Points on a hilly landscape, in no order, each with its height.
From any point a ball rolls to the lowest of the 4 points nearest to it. It stops when none of these is lower. Distance is the straight distance between rows; heights are no part of it.
maso (h 14.1): 81	90	110	99	92	87	112	91	90	87	103	112	109	110	104	95	111	89	93	113	108	101	101	119
pemo (h 16.2): 121	101	108	162	133	139	92	159	106	110	71	62	93	99	129	81	59	97	86	56	122	88	165	96
bida (h 36.7): 102	110	92	109	102	112	121	119	111	92	97	84	102	88	105	94	75	111	107	103	104	116	107	92
bosi (h 28.8): 88	102	102	88	81	86	110	85	93	96	100	112	105	110	104	93	123	101	94	118	103	106	93	107
mep (h 22.1): 124	101	99	44	83	58	82	52	87	116	122	132	104	112	80	119	148	95	107	107	86	96	63	99
Lusip (h 24.1): 85	89	98	57	93	71	81	57	75	102	102	137	112	113	81	111	147	87	95	110	99	91	86	106
logu (h 15.5): 132	127	91	67	110	104	110	110	120	88	87	69	104	57	98	112	89	124	107	101	89	119	61	81
Les (h 16.6): 104	98	104	46	86	67	82	50	88	105	118	136	108	117	84	118	153	84	90	103	90	91	72	97
bokep (h 19.7): 82	83	99	70	76	78	97	68	83	97	104	119	113	112	92	106	136	93	91	105	100	96	84	113
zodeb (h 50.4): 93	84	118	144	90	116	114	113	87	97	99	109	103	122	114	80	90	86	105	96	107	83	132	122
derug (h 21.2): 110	139	79	109	122	119	102	142	142	107	89	39	96	62	79	112	48	132	72	98	102	126	60	71
zogam (h 35.5): 96	92	112	131	91	106	119	115	101	96	98	96	93	98	114	91	91	101	101	107	102	99	112	106
gevug (h 48.2): 56	63	104	85	96	77	80	69	69	90	107	152	107	132	86	113	142	82	92	110	102	88	100	126
Tosi (h 6.0): 141	123	96	49	86	80	107	71	104	111	115	109	103	91	88	107	130	105	122	95	78	109	56	89
vuk (h 15.1): 102	112	108	145	110	132	101	142	110	104	95	81	93	93	120	87	57	100	99	76	114	98	136	91
seg (h 29.7): 94	93	107	146	97	113	114	122	105	92	95	92	104	100	119	81	79	93	101	102	106	96	122	109
Papo (h 54.6): 57	53	115	115	100	97	82	72	73	93	106	153	97	130	96	106	132	78	106	104	103	68	122	137
baz (h 37.1): 63	71	100	74	89	69	76	60	74	93	105	146	106	120	85	108	154	78	93	105	103	89	102	115
gebiv (h 10.7): 114	111	108	159	138	152	86	165	113	123	71	47	84	93	119	80	46	104	98	64	122	87	162	92
Rabo (h 26.8): 106	95	109	44	88	60	71	39	78	107	116	141	113	120	80	114	155	90	98	109	86	93	71	98
Toli (h 43.1): 52	53	107	96	99	78	73	66	71	98	110	167	98	130	92	115	148	71	100	114	101	66	132	132
disi (h 48.0): 76	69	99	81	88	84	85	73	87	94	107	134	98	121	94	101	136	81	95	100	98	92	99	125
Kez (h 21.5): 96	116	104	137	107	122	118	133	116	94	99	69	87	82	108	97	50	117	95	111	109	107	114	82
fere (h 41.7): 46	53	89	94	105	68	68	53	61	92	108	172	99	131	93	117	155	72	103	103	105	71	125	127
beges (h 64.5): 113	139	88	112	132	117	101	146	146	110	85	36	94	64	77	115	46	122	71	89	102	131	63	83
Luma (h 22.0): 108	99	112	150	109	130	104	139	99	104	88	82	105	96	129	84	63	96	106	76	113	91	151	109
mupa (h 16.1): 89	92	102	54	86	65	86	61	80	97	105	130	107	114	90	106	139	91	92	102	92	93	84	104
nanis (h 70.3): 101	136	100	129	129	131	98	159	146	120	101	28	85	79	79	107	30	130	69	100	106	126	86	78
Kodu (h 30.1): 91	92	96	96	77	92	114	95	95	95	97	110	108	107	106	94	122	99	94	111	102	103	95	109
muge (h 14.8): 97	109	118	146	134	144	98	141	114	103	95	55	77	85	111	83	44	103	98	82	106	106	133	78
bir (h 33.3): 67	74	99	55	90	63	69	43	61	97	104	158	103	129	85	118	152	85	90	107	89	89	87	107
Mik (h 34.3): 59	67	100	81	103	68	71	61	66	94	106	154	97	123	95	116	151	77	93	111	104	77	106	122
Vus (h 42.4): 90	97	113	127	91	111	118	112	90	95	99	105	90	108	113	78	92	95	98	108	108	94	123	113
tipu (h 26.0): 75	77	103	102	86	90	112	92	86	93	104	126	108	115	96	91	120	92	97	112	108	94	108	121
Kopa (h 14.6): 105	117	112	160	138	153	99	160	121	120	86	50	73	98	107	82	39	105	93	70	114	106	138	84
fom (h 14.4): 108	104	120	153	123	142	99	150	115	99	86	67	88	93	123	76	49	96	101	78	113	96	143	95
Kamot (h 14.9): 92	96	96	65	78	70	90	63	87	103	106	131	113	118	95	111	138	93	96	110	100	99	79	109
Miveg (h 18.2): 113	130	84	108	118	118	109	134	138	95	93	47	92	68	91	107	53	122	91	107	110	121	71	81
mal (h 46.9): 108	103	97	76	92	85	119	95	97	92	99	101	103	91	101	90	116	102	110	111	101	113	89	89
levek (h 33.7): 102	115	99	120	107	120	113	124	115	93	100	84	87	87	114	95	66	114	104	107	103	120	103	80
zupe (h 28.0): 110	112	82	82	94	93	117	105	108	85	90	80	100	80	100	101	92	113	108	112	103	119	81	85
leto (h 52.0): 76	63	108	119	89	100	98	91	82	97	95	123	106	120	102	91	116	87	99	104	99	87	123	134
dap (h 25.6): 101	90	97	46	85	59	69	42	72	104	114	146	106	114	82	118	151	81	94	97	78	89	76	100
ligel (h 49.1): 86	76	111	135	90	108	108	104	83	98	104	109	101	123	114	86	104	92	104	102	103	84	128	134
sogem (h 27.1): 141	120	100	44	91	67	94	43	96	125	126	131	92	103	80	127	145	93	127	104	76	91	47	92
gel (h 16.3): 103	103	108	144	118	125	113	142	112	110	101	77	88	93	116	85	56	101	96	92	108	101	123	89
kon (h 43.6): 113	101	98	38	90	51	71	34	77	110	126	152	117	116	71	126	153	86	105	108	78	80	61	98
dila (h 44.6): 115	92	116	157	109	132	102	144	91	93	76	84	108	113	130	79	83	95	104	64	119	78	156	111
Kalo (h 19.8): 106	98	112	160	117	137	95	145	94	98	84	83	103	113	131	71	66	93	104	69	113	86	161	104
tofav (h 45.2): 63	69	101	89	96	79	77	64	67	94	103	142	98	130	87	109	146	82	99	120	102	67	108	125
rir (h 41.5): 121	112	89	67	90	92	115	90	103	97	94	85	108	81	102	105	108	108	111	104	90	111	69	83
rogib (h 63.2): 139	115	104	42	86	53	89	39	94	137	127	143	103	106	74	124	150	98	117	112	65	94	53	98
nel (h 39.7): 110	94	111	157	107	129	103	131	94	110	93	93	105	112	125	82	77	88	110	75	107	83	138	107
sak (h 32.6): 94	108	95	128	103	114	122	122	117	89	99	81	85	89	114	97	67	109	99	109	101	112	107	88
Mudeb (h 30.2): 118	110	92	57	81	86	115	84	110	95	98	98	110	89	100	101	123	106	108	106	95	108	73	87
diti (h 43.2): 88	91	109	123	89	99	113	103	88	93	106	106	102	111	106	83	97	100	97	104	98	107	118	103
Sadu (h 27.6): 135	121	84	54	93	95	114	87	107	100	96	85	106	73	94	118	100	113	119	102	82	111	59	83
mevun (h 25.9): 75	85	101	61	87	69	87	62	81	95	104	141	110	115	87	106	139	90	92	106	92	95	90	115
Sol (h 32.4): 89	96	99	51	96	49	61	40	69	96	108	152	117	119	80	117	159	80	97	107	88	79	79	98
dus (h 11.5): 98	97	100	45	82	62	91	66	86	105	112	124	104	107	86	111	144	87	97	104	97	99	72	101
Rafip (h 55.0): 78	64	107	117	89	100	91	88	84	95	103	134	105	127	100	95	114	81	96	109	97	78	123	141
gaku (h 35.3): 72	75	100	68	91	70	73	48	81	93	107	149	106	133	82	114	158	81	96	111	102	84	95	113
Rutut (h 46.7): 84	87	105	116	87	105	112	105	94	95	96	113	110	112	106	83	105	91	105	109	103	98	118	118
bazun (h 21.7): 96	101	104	121	96	110	115	115	101	84	100	92	99	93	109	86	83	104	100	112	106	106	111	95
bini (h 16.0): 110	103	111	164	145	157	85	157	109	110	71	57	89	106	124	71	50	100	92	54	121	90	163	91
Moget (h 38.7): 76	77	97	67	86	66	81	58	80	94	106	136	101	125	87	102	147	84	86	106	101	87	102	119
kos (h 17.4): 134	125	88	68	102	106	105	101	109	99	92	81	106	64	95	112	89	119	119	106	86	118	59	89
Silud (h 15.0): 128	121	89	55	91	84	105	82	105	103	98	104	101	78	93	107	124	113	118	100	82	114	69	93
zabig (h 8.4): 129	118	89	41	90	77	103	66	97	112	110	118	103	93	87	115	138	109	124	99	81	107	54	94
konif (h 9.7): 111	104	94	50	75	70	98	62	88	104	109	121	104	100	90	114	139	104	110	100	88	104	77	100
mido (h 13.9): 138	112	102	46	88	54	84	33	89	129	134	145	107	103	69	133	154	93	119	121	65	90	42	98
ses (h 19.1): 128	131	76	86	108	114	104	125	134	94	91	56	97	51	97	111	69	124	95	99	98	121	59	73
norit (h 53.5): 92	81	116	150	95	120	104	120	86	92	95	107	113	123	120	87	90	89	108	87	102	84	149	130
Mumik (h 15.9): 111	101	109	157	117	142	95	146	104	105	88	78	91	108	131	81	61	92	106	72	116	90	155	98
lonis (h 25.8): 77	87	101	93	79	88	106	84	89	95	100	121	107	114	100	97	125	96	96	110	98	97	100	118
nak (h 37.4): 105	103	91	60	85	79	107	84	96	94	98	107	104	94	91	107	128	106	103	103	98	106	77	91
mun (h 10.1): 137	115	97	48	87	68	107	60	95	121	115	119	97	93	83	124	136	110	121	98	75	105	43	91
todot (h 39.5): 102	96	88	62	77	78	109	79	96	93	97	115	110	100	96	104	128	98	102	104	102	117	84	100
Kug (h 50.6): 90	54	112	138	89	111	99	109	84	94	95	113	113	129	121	85	107	87	105	101	108	73	143	137
pana (h 41.6): 78	93	97	108	77	97	116	103	102	88	100	106	107	100	109	92	105	97	102	110	109	102	101	109
Tedo (h 47.4): 97	110	89	93	91	93	123	102	105	93	101	94	102	88	99	92	105	107	113	111	98	115	86	89
tepe (h 13.5): 103	116	82	102	103	104	117	122	120	86	101	76	94	75	102	106	68	110	96	110	106	122	91	72
sosi (h 24.0): 107	96	103	165	118	139	92	147	99	103	69	67	113	102	131	83	64	97	106	54	124	92	167	99
bak (h 9.1): 127	112	98	50	80	65	102	58	100	113	117	121	110	96	82	112	144	107	116	104	74	109	65	96
rozo (h 60.9): 106	119	93	120	116	122	115	136	126	92	100	57	89	75	89	100	43	121	93	108	106	116	97	74
Fimod (h 66.4): 111	140	90	113	126	127	104	142	153	119	101	31	92	74	78	111	35	125	77	92	107	139	67	80
pakep (h 17.7): 109	101	109	156	111	129	107	135	102	98	88	85	91	100	128	76	63	93	106	82	116	86	146	95
Posiv (h 27.3): 106	128	113	138	134	146	100	144	138	103	106	37	82	81	94	86	21	117	82	91	108	121	109	82
Kare (h 16.5): 118	120	84	76	101	105	110	102	117	88	91	68	100	67	96	107	86	119	105	103	92	122	71	86
nofi (h 20.4): 102	92	107	140	109	123	119	129	103	93	93	85	86	101	122	83	76	106	101	102	111	98	122	95
sal (h 68.5): 101	126	96	122	127	128	106	142	140	94	102	47	92	71	87	109	39	120	84	99	106	123	86	74
gef (h 46.4): 83	84	117	130	86	109	117	105	92	103	99	112	97	114	112	88	93	90	102	100	110	91	116	117
Satuk (h 25.4): 128	105	106	39	89	62	90	46	90	122	131	131	113	105	82	117	143	95	114	104	75	93	55	102
kiz (h 72.9): 107	132	99	127	135	134	103	147	146	104	102	43	82	71	89	104	38	126	80	99	103	126	89	81
niz (h 67.9): 115	140	83	113	125	129	113	145	145	103	99	42	94	70	88	106	39	131	76	99	104	128	80	75
pani (h 8.1): 65	69	97	71	91	69	76	53	71	95	100	153	105	128	88	115	152	80	86	113	96	79	102	112
gupe (h 57.4): 97	77	108	147	96	126	109	117	89	100	97	100	110	120	128	87	86	85	113	90	98	87	153	125
nere (h 18.4): 104	114	107	145	132	143	98	152	130	114	92	36	72	89	101	84	37	114	93	92	110	109	119	81
mel (h 17.8): 101	116	110	143	117	127	107	142	118	103	100	68	81	89	106	87	52	112	100	97	114	101	126	88
vun (h 38.5): 112	122	86	104	114	120	107	127	124	92	97	62	90	76	103	105	66	119	88	107	110	126	79	78
mili (h 13.3): 113	108	89	77	84	88	120	103	101	96	95	97	104	89	106	101	113	110	106	114	98	116	84	89
div (h 13.1): 124	125	80	87	113	110	102	115	124	87	88	63	104	65	96	108	74	127	102	106	101	112	65	72
zelor (h 38.6): 96	118	101	130	117	126	108	131	123	95	99	61	78	78	106	92	52	110	87	103	102	111	101	78
sovat (h 13.8): 103	110	106	161	129	145	94	149	121	113	86	53	85	100	122	86	51	106	95	74	105	95	148	86
mado (h 28.1): 121	109	79	60	92	78	104	87	103	97	98	99	99	84	98	112	113	112	116	106	91	116	61	88
runu (h 35.6): 105	116	83	90	98	102	122	112	111	87	88	85	96	79	110	95	86	112	99	111	106	112	95	91
sazuv (h 55.1): 68	66	111	99	94	86	89	73	76	92	102	137	109	129	105	100	138	91	96	112	106	87	103	126
Paz (h 9.3): 122	117	85	50	78	78	105	68	101	106	109	113	113	90	97	112	130	107	118	95	82	110	72	93
Fipe (h 45.8): 107	117	85	122	108	125	121	125	119	95	99	73	87	73	103	93	51	112	93	106	97	121	101	75
Rifeb (h 55.3): 76	56	109	123	92	101	90	92	73	94	107	133	115	132	103	94	121	79	105	99	102	71	138	143
tolu (h 55.6): 69	64	105	110	94	96	92	89	82	98	104	134	108	122	106	99	121	87	102	112	100	77	118	132

Where does a ball stop that starts at each point below?
gupe | gebiv
Fipe | gebiv
seg | gebiv
ligel | bazun
zodeb | bazun
sak | gebiv
dus | Tosi
todot | Tosi

Call two points neighbours if one is among the 4 nearest of the other. Go from one point of each pair to the other, from neighbour to neighbour, staying as low as possible. Name the highest point that can't be avoided.
tepe / div | runu
div / Miveg | ses
Miveg / pani | bir
mili / mido | zupe
Tosi / Miveg | Sadu
